A landscape with many peaks, sampled at points; each row gives a point and its height.
From any point a climber takes the steepest step (rise divided by distance) to one of its 3 nearest points. It stops when none of these is higher. Distance is the straight distance between rows; heights are no part of it.
J53 (h 70.1): [120 135 147 147 158  96 111 136 172 154 106 149 132 122 153 129]
J382 (h 52.5): [112 168 112 140 132 156 147 134 104  92  98 126  55 110  99  72]
J746 (h 21.9): [110 141 141 166 101 149 157 149 139 139 153  71 144 142 114 172]
J988 (h 58.0): [110 145 149 153 159 120 120 144 167 160 105 130 146 125 146 154]
J736 (h 2.0): [115 104 145 130 100 148 195 131 139 113 150 130 199 127  91 133]
J565 (h 63.9): [136 123 131 150 121 154 115 132  59 120 118  64 109 133 127 124]
J363 (h 47.7): [120 175 163 153 117 210  98 146 114  57 124 124 122 139 177  97]
J25 (h 47.8): [125 123 105 124 136  78 115 132 160 130 151 190  95 115 174 104]
J512 (h 54.3): [117 161 128 139 150 132 167 119 109 121  69 138  77  91  87  92]
J344 (h 51.6): [176  69 108  84 118 111 134 124 127 163 176 138 180 146 108 159]
J130 (h 3.8): [ 96 146 140 159 127 144 144 153 154 153 122 116 168 147 140 152]
J42 (h 45.9): [107 128 141  66 128  36  89  66 159 142 118 119 159 119 132 171]
J997 (h 41.6): [115 108 104  59 103  67 119  86 163 158 158 115 160 138 129 204]
J278 (h 25.9): [108 118 120 138 129 118 129 149 157 155 128 174 153 138 174 124]
J616 (h 51.0): [132 170 128 130 158 140 157  94 124 128  70 156  92  90  82  92]
J985 (h 57.9): [117 154 138 141 147 123 148 124  94 117  79 123  80 100  88 100]
J741 (h 63.3): [111 137 127 148 142 142 134 137  85 105  86 107  76 110  98  86]
J238 (h 71.3): [149 183  98 150 138 177 128 137 169 117 123 119  39 119  91  76]
J608 (h 2.5): [102 131 122 148 107 145 167 148 151 139 137 153 187 148 141 140]
J505 (h 51.7): [146 171 108 158 140 176 111 160 153 107 131 118  34 115 110  65]
J619 (h 44.6): [122 181 185 145 141 207  79 150 141  74 109 111 110 136 176 103]
J925 (h 41.7): [168  75  98  75 116 100 136 121 150 172 196 121 156 150 114 192]
J72 (h 43.3): [128 168 168 145 149 195  78 158 156  84 117 109  92 121 157  77]
J35 (h 29.6): [143  96 100  56 108  82 129 106 158 171 179 119 148 148 113 204]
J440 (h 39.1): [132 166 132 158 137 188  97 164 142  93 126 120  64 121 128  56]
J890 (h 57.0): [109 148 112 147 134 159 115 144  90  84 106 110  55 117 121  69]
J114 (h 56.6): [132 191  89 153 134 171 158 119 147 126 107 131  46 109  98  86]
J690 (h 63.4): [107 115  95  97 109  68 126 122 129 120 141 183 108 124 159 112]
J198 (h 48.1): [118 156 145 148 124 197  94 151 118  72 121 118 106 140 166  74]
J813 (h 65.4): [125 139 157 146 170 111 112 119 129 146  73 107 119 107 112 134]
J285 (h 67.5): [114 100  92  96 108  75 119 119 118 127 138 178 123 137 165 121]
J64 (h 21.1): [109 139 144 161  89 151 171 148 159 117 168  77 132 136 100 170]
J910 (h 54.0): [131 153 146 137 170 120 144 105 116 138  70 140  95  95  96 104]
J328 (h 50.4): [116 172 114 141 151 143 163 114 119 113  84 146  66  98  88  86]
J219 (h 61.4): [127  90  90  98 117 104 125 129 100 139 151 166 165 145 157 125]
J400 (h 47.6): [183  61 114  80 122 111 143 137 159 164 189 130 169 135  99 172]
J192 (h 50.6): [131 146 155 149 110 202 100 145  88  62 128 119 130 144 164  87]
J725 (h 59.7): [109 113 106 127 126  92 113 142 153 144 147 190 123 130 174 104]
J45 (h 74.5): [132 124 126 147 127 148 111 121  59 108 101  90  95 136 119 103]
J814 (h 60.0): [107 117  98  73 100  46 126  87 104 127 137 162 117 122 146 129]
J718 (h 55.3): [154 128 151 153 101 197 112 128  66  76 135  95 138 149 150 100]
J188 (h 44.5): [165  58 135  89 144 113 145 159 180 151 213 135 160 123  86 152]
J124 (h 2.4): [103 127 133 140 107 147 179 141 150 132 143 140 199 144 128 152]
J386 (h 43.2): [123 135 137 155 128 126 110 130  94 141 102  67 115 133 111 151]
J939 (h 63.2): [158 118 136 155 110 170 108 134  65  93 122  80 116 134 128 116]
J77 (h 56.3): [163  74 116 111 119 126 159 123 122 137 164 157 203 133 103 138]
J719 (h 52.8): [133  91 108  70 111  56 112  84 116 156 152 129 142 137 137 177]
J102 (h 9.7): [ 98 137 136 153 125 134 131 154 168 161 118 144 166 145 160 140]
J752 (h 56.9): [155  74  96  82 117 104 132 117 102 153 164 148 175 142 131 153]
J801 (h 52.2): [119 115 118  58 114  38 104  74 140 140 128 127 158 127 136 181]
J936 (h 62.2): [116  89  76  76 103  67 121 104  94 136 134 156 139 139 144 139]
J964 (h 20.2): [113 144 156 164 146 121 118 133 128 159  91  86 133 129 123 162]
J56 (h 60.1): [129  92 100 113 111 123 136 128 106 141 148 178 177 147 146 124]
J533 (h 58.7): [123  95 105 134 116 129 158 129 125 132 133 170 193 149 159 126]
J73 (h 52.0): [132 147 170 147 181 115 115 122 143 155  81 140 115 103 126 140]
J774 (h 40.0): [142 127 131 146 151  98 105 128 175 149 136 178  96 114 168 111]
J944 (h 45.3): [117 144 147 148 151 113 119 127  90 139  84  81 113 112  98 130]
J371 (h 56.2): [117 111 111  61 121  42 113  77 116 134 129 143 136 119 127 157]
J537 (h 53.5): [169  67 152 103 138 136 165 135 139 133 169 143 211 117  76 129]
J109 (h 19.8): [154 122 144 162 111 147 122 127  97 116 151  55 121 136 122 163]
J355 (h 41.8): [115 195 189 140 138 214  94 150 138  67 103 113 109 140 165 142]
J264 (h 28.8): [118 139 149 165 127 126 126 137 132 144 112  70 128 137 123 171]
J738 (h 48.0): [166 133 155 139 186 104 113 101 159 160 103 176 107  89 131 111]
J310 (h 58.5): [135  87 107 126 114 136 156 132 111 143 149 164 216 149 127 127]
J541 (h 21.0): [136 130 148 166 101 144 146 142 134 123 166  56 123 148 104 173]

Where does a climber stop that starts at each point below?
J537 => J285
J440 => J238
J910 => J741
J264 => J813
J72 => J45
J124 => J53
J608 => J53
J35 => J285

Call two points neighbours if one is among the 3 nearest of the other. Go from one point of each pair to the other, from neighbour to neighbour, staying as high as possible. Name the lowest point that can't be avoided.
J238 and J45 => J382
J813 and J45 => J386
J285 and J813 => J774
J813 and J53 => J73
